Points, in no order, along strands that fork and pass close to each other.
Two points are linked if the straight distance between their rows is under 47.2. Some points are linked to none.
J_931: [ -1 -17  16 -26   6 -29 -18   7 -12   8   7 -33   7  -5   0   9  28  -1
  -9  -2  32 -32]
J_489: [ 27  25 -20  24 -14   3  -7   9   0  -9 -28   1   4   6 -12  -4  42  -7
 -26  16  11  16]
J_225: [ 37  46 -51   5   7  -4  -5   9  15 -17  -3  30   6  14  -5  -7  29   3
 -52  -6   6   2]
J_474: [ 22   7   1  29 -23  -6  21 -40  22  12  22   1 -14  15   6 -14   4  23
  38  10  11   2]
J_239: [-13 -20  33 -41  17 -15   3  -9 -12  -1  20 -42   9  -1  -2  11  18  14
   8  -1  38   0]
J_890: [ 30  12 -23  17   1 -26  -4   9   0  13  12 -27  27 -14  20 -37  37 -18
  17 -14  36  20]
J_913: [  5  13 -19  36 -28 -23  -7 -18  19  -5 -11 -37  39 -11   7 -36  12 -11
  41 -10   7  35]
J_116: [ 30  43 -29   5  15  -1 -13  30  13 -11   7   6  -4  24 -21  -9  43 -19
 -27   3  21  -3]
J_901: [ 40   5   5  40 -18   3  28 -27  23  12  25   2 -27   6   1 -13  -2  22
  25   8  -1   4]
J_480: [ 12   2 -13  11  -7  -7   7 -25  -3  17  20  -7  15   5  -5  -5  15  16
  40   0  29  12]
J_115: [ 24  13  -5  31  -5  19  -5   7   2  -9 -11  15 -13  20 -22  17   8  -4
  -8   3  -6   3]
J_767: [ 24  20 -27  34  -8 -18   4  -9   9  17  10 -10  32  -9  -3 -28  23  -4
  34  -7  25  37]
J_374: [  9 -15  20 -20  20   2 -12  23  19  13  -7  15 -11   5  -7  23 -15  13
  30  -7 -23 -29]
J_567: [-14   0  -5 -29  37  25  -1  11  -4   3  -6  32 -15  -8  39  10  -9 -18
 -55  -2 -15  -9]
J_335: [-35  -4  -9 -12   3  40   7 -11   0 -11 -23  46  -7 -14  17   8 -38   9
 -30   9 -48  14]
J_108: [  4 -35  30 -12   0   1   3  -3   4   3   7  -2 -23   1   8  19 -34  36
  29   1  -7  -7]
J_53: [ 26 -10   4 -26  33   2 -26  19  26   2  12 -10  -8  15 -11  23  13   5
  23 -19   5 -25]
J_201: [  5   9   8  16 -22  -6  11 -40  15  11   9  -8   0  24   5  -7   4  24
  55  12  24   2]
J_875: [ 14  19 -25  39 -22 -24   0 -20  16  13  -3 -14  35  -4  -2 -25  16  -2
  45  -6  15  37]
J_162: [ -8 -14  16  26 -19  26  12  -5 -21 -10 -16  -1  -3   0 -16  20 -22   3
  -8   9 -28   2]
J_985: [ -7  25 -10  -4   9  -7  -9  24  -1 -12   3   3  -3  13 -12 -10  17 -22
 -34   8  10 -16]
J_128: [ -7 -20  32 -37  17   2   3 -14 -10  -6  22 -34  -1   2  -9  17  -1  22
  26  -4  28   8]
J_314: [-30  13 -20  -2 -26 -10  -7  -5 -11 -21 -29  19   8  -5   4 -14  -5   2
 -59  14  -2 -12]
J_525: [-12 -26  36 -19  -1   3   7 -18  -1  -1  13 -12 -23   6   1  13 -33  37
  38   3  11   6]
J_204: [ -2  -9  -9  -6  -8 -40 -15   3  -8  14   9 -36  19 -18  31 -33  23 -12
  16 -14  41   8]
J_411: [ 12 -31  20  12 -11   6  10  -5  -5   6   7   1 -21  -2   4  18 -31  24
  22  -3 -16 -14]
J_623: [  1  20 -10   2  15  26   0  14  18  -1 -14  64 -16   8   9   6 -22  11
 -12  -2 -27  13]
J_952: [ 12  36 -22   1   6  -4 -10  26   8 -15   1   5  -3  20 -13 -10  31 -16
 -35   6  16  -7]
J_191: [ 11  -3   1 -35  30  -4 -18  24  26  -4  15  -6  -4  10 -14  15  14  -8
  11 -16 -10 -31]
J_810: [-39   3 -19 -16   7  -5  -9  -1 -23  -8 -11  28   4  -2  20   3 -24  -7
 -68   2   6 -14]
J_491: [ 10   9 -16   0  -2 -12  -3 -17  -1  14  16 -22  30  -1   1 -14  23  13
  40  -1  35  15]
J_215: [-42   2   3 -24   5  24   9  -3  -5 -22  -7  23  -5  -8  14   0 -30 -14
 -44  12 -30  -1]
J_488: [-13  27 -19 -11   9  -5  -5  15  -1 -17  -1  18   0  14   2  -9   4 -10
 -52   6  10 -12]
J_342: [ -9   3  17  -3 -10  -3   7 -33   4   6  12 -16  -1  23  -1   3  -3  25
  59   8  31   7]
J_979: [ 30   4 -14  33  -1   4   9  -6 -16  13   7  -6   8  -1 -16   2  21  -1
  11  -4  19  12]
J_360: [ 19  -8  25   0  11  -2   1  23  20  24 -11  24 -18   2   4  14 -20  14
  28  10 -29 -32]
J_690: [  4  28  -4 -15  48  19   1  39  12  18   8  50 -11   1   5   7  -6  -3
  -5 -17 -17   2]
J_559: [-59 -13  25 -41  10   2  11  -4  -9  -4   0  11  -5 -15   6   2 -34 -22
 -29  -3 -36 -24]
J_711: [ 36  20   3  26   9   8  -8  29  29   4  -6  36 -30  25 -12   5  -1  -7
  12  -5  -8 -10]
J_32: [ -3  15   0 -23  39   7  -5  37  18  17   7  37 -10   1  -9   7  -6  -4
  14 -18 -29 -11]
J_380: [  7 -14  -2  -8   0  -4   4 -14 -18   8  16 -28  15 -10  -3   4  14  14
  18   3  23   1]
J_877: [-17 -13   4 -22  -4  -4   5 -25 -11   1  15 -31  20  -4  -4  -1   8  20
  31   8  24  12]
J_36: [ 16   1  11  35  -9  20   4   3   1  -5 -14  15 -19  15 -16  19 -14   0
   1  -2 -17  -2]
J_27: [ 23 -14  16 -23  31   3 -16   7   7  -1  16 -21  -9  12  -4  30   7  18
  25 -19  23 -10]
J_581: [-14  -4   8 -12   7  15  -2  10   2 -14  -1   1  -7   1 -17  13 -13 -17
  -5  -3 -32 -21]
J_638: [-34 -26  29 -48   8  -6  -4   1   4 -10  -1 -11   3  -7  -2  14 -14  -9
 -10  -8 -35 -40]
J_295: [-19   1   9  16 -14  26   7  -3 -11 -21 -25   6  -2   4 -17  17 -20  -4
 -19  14 -33  -2]
J_170: [ -5  25   1  -2  19  22   8  19  14  19 -16  72 -21   2  14   4 -27  14
  -7  12 -25   6]
J_406: [ 11   5 -17  12 -13 -35  -9   0   0   4  10 -33  23 -17  28 -43  23 -21
  21 -17  34  24]
J_94: [ 10 -23   5  -9   1   7   1  -8 -15   2  14 -28   4  -4 -11  20   1  13
  12  -1   3 -11]
J_73: [ 36 -15  11   6  13   4 -11   9  14  11  12   2 -22  11   2  20  -9  18
  32 -10   9 -19]
J_430: [-65 -21  30 -29 -11 -15  -2  -5 -22 -12 -11  -7   4 -12  -9  10 -32 -22
 -31   7 -23 -39]
J_394: [ 21  23 -11  16   7  18 -11  16  14 -14  -5  21 -12  26 -25   9   8 -10
  -8  -4  -6  -1]
J_698: [ 30  12 -12  27   1   0   3   6 -18  11  -2 -14  10  -4 -13  -2  35 -12
  -3   6  19   9]
J_860: [-54  -9  17 -39  18  17  13   1 -11  -6  -3  20 -12 -19  16   4 -34 -21
 -40   2 -35 -10]
J_95: [-34 -29   4  33 -50   6  31 -40 -27   8  -5  -9   4 -16 -23  -2 -25  20
  10  26 -21  26]
J_330: [-19  -6  -3  -7 -19 -22  -1 -19  -3   2  -2 -39  33 -22  16 -29  13   3
  36  10  18  18]
J_947: [ 41  43 -42  13   2   7 -12   9  22 -19  -9  23   2  28 -20   1  35  -1
 -30  -2   8  10]
J_824: [-34 -22   4  28 -44   7  29 -21 -35   2 -13 -19  12 -28 -15  -7 -11  11
  -4  29 -17  33]
J_372: [ 41  16 -26  22   8 -17   0   1  -1  21  16 -16  28  -5   0 -21  38  -7
  24  -9  37  21]
J_410: [-12  20  12  -4  16  15  14  22  13  25 -10  63 -20  -1   1   3 -25   5
   6  13 -32  -7]
J_126: [ 41  36 -28  25   6  13 -15  13  22 -16  -9  27 -10  32 -25  10  23  -3
 -15  -3   6  11]
J_989: [ 31  28 -40  -5  32  11  -3  10  13  -7  -3  35   2   8  25   2   7 -12
 -65 -16   1 -13]
J_232: [ 29  35 -48   0  12  -1   0   5  10 -14  -2  34   7   6   9  -6  11  -4
 -66  -9   2 -11]
J_893: [-37 -25   4  21 -49  -3  24 -16 -31   2 -20 -28  12 -37   2 -23  -5   1
  -9  24 -17  41]
J_689: [ 12  26 -13 -13  51  31  -2  33  13   6  -3  45 -10   0  22   7   4  -9
 -27 -15 -13   4]
J_51: [ 42   3   6  49 -14   6  20 -17  10  12  16   8 -28   8  -4  -1  -2  13
  10   3   3   8]
J_306: [-39 -28   6  17 -50 -15  18 -16 -32   0 -16 -34   9 -40  16 -36  -6 -10
  -2  14  -6  35]
J_728: [ 36   3  15  47 -12  12   9   3   9   7  -3  17 -29  14  -6  13 -11   7
   3   2 -10  -2]
J_277: [-30  -3  -9 -20   7  33  10 -10  -3 -15 -14  34  -4 -14  26   5 -31  -2
 -45  11 -40   6]
J_655: [ -8 -22  23 -37  12   2  -8   6   7  -8  -1 -18   0  -3  -7  21  -7  -3
   5 -11 -23 -32]
J_496: [  3  10  -3  -6   8 -16 -15  22  -1   1   5 -14  -3   8 -19  -4  27 -26
 -18   3  12 -32]
J_911: [-18 -32  15  32 -41   9  30 -33 -25   4   3  -1 -12  -8 -15   9 -34  25
   7  16 -23  12]
J_157: [-47 -32  38 -42  -5 -14  -3  -5 -13 -10  -8 -20   6  -9  -7  16 -19 -13
 -20   1 -27 -43]
J_811: [ 25 -19  27 -17  25  -3 -11  12  12   8  11  -5 -20  11   8  24 -13  27
  37 -10  17 -12]
J_189: [ -2  25 -17  -7  16  23  -3  12  12 -20  -2  28  -2  12   1   3  -7  -5
 -32   1 -18   3]
J_998: [-23 -23  -8  28 -48 -25 -10 -15 -31 -14 -15 -28  10  -8  27 -36  -6 -36
 -16 -16  20  51]
J_357: [-69 -16  23 -37   3 -14   1  -4 -20  -6  -1   8  -2 -11  -6   6 -32 -27
 -37  -1 -19 -30]
J_384: [ -4 -22  18  38 -28  17  17 -17 -24  -2  -5   1 -13  -2 -13  18 -31  15
  -1  10 -24   6]
J_653: [ -2  -1   8 -25  26   3 -11  28  22  11   3  23  -9   2 -11  14 -10  -3
  21 -17 -30 -21]
J_579: [ -8 -13 -10  32 -51 -23  -7 -16 -23 -15 -27 -19   5  -7  36 -26   3 -26
 -28  -9  20  57]
J_721: [ -4   1 -15  28 -29 -27  -3 -17  13  -8  -5 -41  31 -17  17 -44  10 -21
  28 -10  14  32]
J_867: [  7  -8   9 -33  23 -14 -17  16  12  -5  17 -26  -2  14 -13  14  24  -9
  -3  -9   8 -40]
J_179: [  2  25 -14   4  13  26  -8  14  17 -13  -9  46 -13  16  -4   6 -15   2
 -14  -7 -24   7]
J_709: [ -4  -3 -12  22 -28 -17   9 -16  -4   3  -5 -28  26 -26   9 -35  12 -12
  20   4   5  36]
J_383: [  1 -10   6 -20  11 -27 -19  14  -3   3   9 -26   2   3  -8   5  28 -16
 -10  -5  24 -41]
J_597: [-13  23 -16  -7  -1  12  -2   1   1 -26  -9  18   4   9   1  -3  -7  -6
 -45  12 -11  -4]
J_697: [ 31  -1 -11  28  -5  -1   8 -18  -8  17  22  -2  -1   8 -10   2   9   9
  25  -4  19   5]
J_928: [ -3  -8   0 -19  -2 -29  -5  -4 -13  14  13 -36  19 -17  20 -19  26   2
  13   0  40   4]
J_428: [  8 -27  11   5  -4  12   3  -5 -14   2   4 -10  -7  -1  -8  23 -18  14
  13  -5 -15 -15]
J_880: [ -9 -26  28 -36   9 -25 -11  -1 -18   6   7 -42  11  -5   4  12  23   6
  -4   2  38 -22]
J_924: [ 39  -2   6  20  13   4 -10  22  23  13   3  20 -25  15  -9  10  -7   1
  26  -7  -5 -22]
J_154: [  6 -24  13 -20  19   7 -13  11   7  -3   0 -10  -6   2  -8  26  -7   3
  19 -13 -17 -27]
J_541: [ -5   6  17   0  13   4   2  25  18  23 -12  44 -18   2  -6   9 -22   3
  24   3 -37 -22]
J_337: [-37   4   6  -9  -3  26   7  -2  -3 -25 -15  14  -2  -2  -5   7 -28 -12
 -24  14 -39  -4]
J_968: [ 18  17 -10  19  -2   5  -5  12 -11  -2 -12 -14   6   2 -15  -4  33 -18
 -16  12  14   0]
J_854: [-27  -6   8 -22  -9 -15   4 -25  -6   2   0 -38  28  -9   3 -11  10  12
  43  17  27  20]
J_652: [-36 -28   4  22 -54 -20  -2 -15 -30  -6 -14 -31   7 -25  26 -37 -10 -25
  -8  -1   5  41]
J_825: [-11 -10 -11   6 -21 -18   8 -18 -14   8   3 -33  22 -28  11 -32  14  -3
  23   8  10  23]
J_570: [ 28  24 -33  -8  40  32  -4  15  17  -2 -11  45  -3   4  28   8   5  -4
 -43 -19 -11   3]
J_324: [  4   5  -2 -24  10 -20  -3  -8  -3   7  19 -34  26  -7   8 -11  32  11
  28   3  45  13]
J_367: [-10 -23  34 -27  13   3   1 -12  -6  -2  18 -23 -12   7  -9  18 -21  30
  35  -7  21   8]

Follow the links from the first point to the second, and from the first to the third. Name the last point that the two ways share.
J_179; J_116; J_924: J_985
J_116; J_191; J_428: J_383
J_655; J_191; J_728: J_374
J_27; J_428; J_623: J_383

A fork is a point with three links. Follow the links from the first point to the second and name the forks in between, in order.
J_277; J_998: J_215
J_157; J_225: J_374
J_985; J_428: J_383
J_952; J_360: J_985
J_496; J_430: J_985, J_374
J_811; J_410: J_383, J_985
J_597; J_27: J_985, J_383
J_162; J_170: J_215, J_374
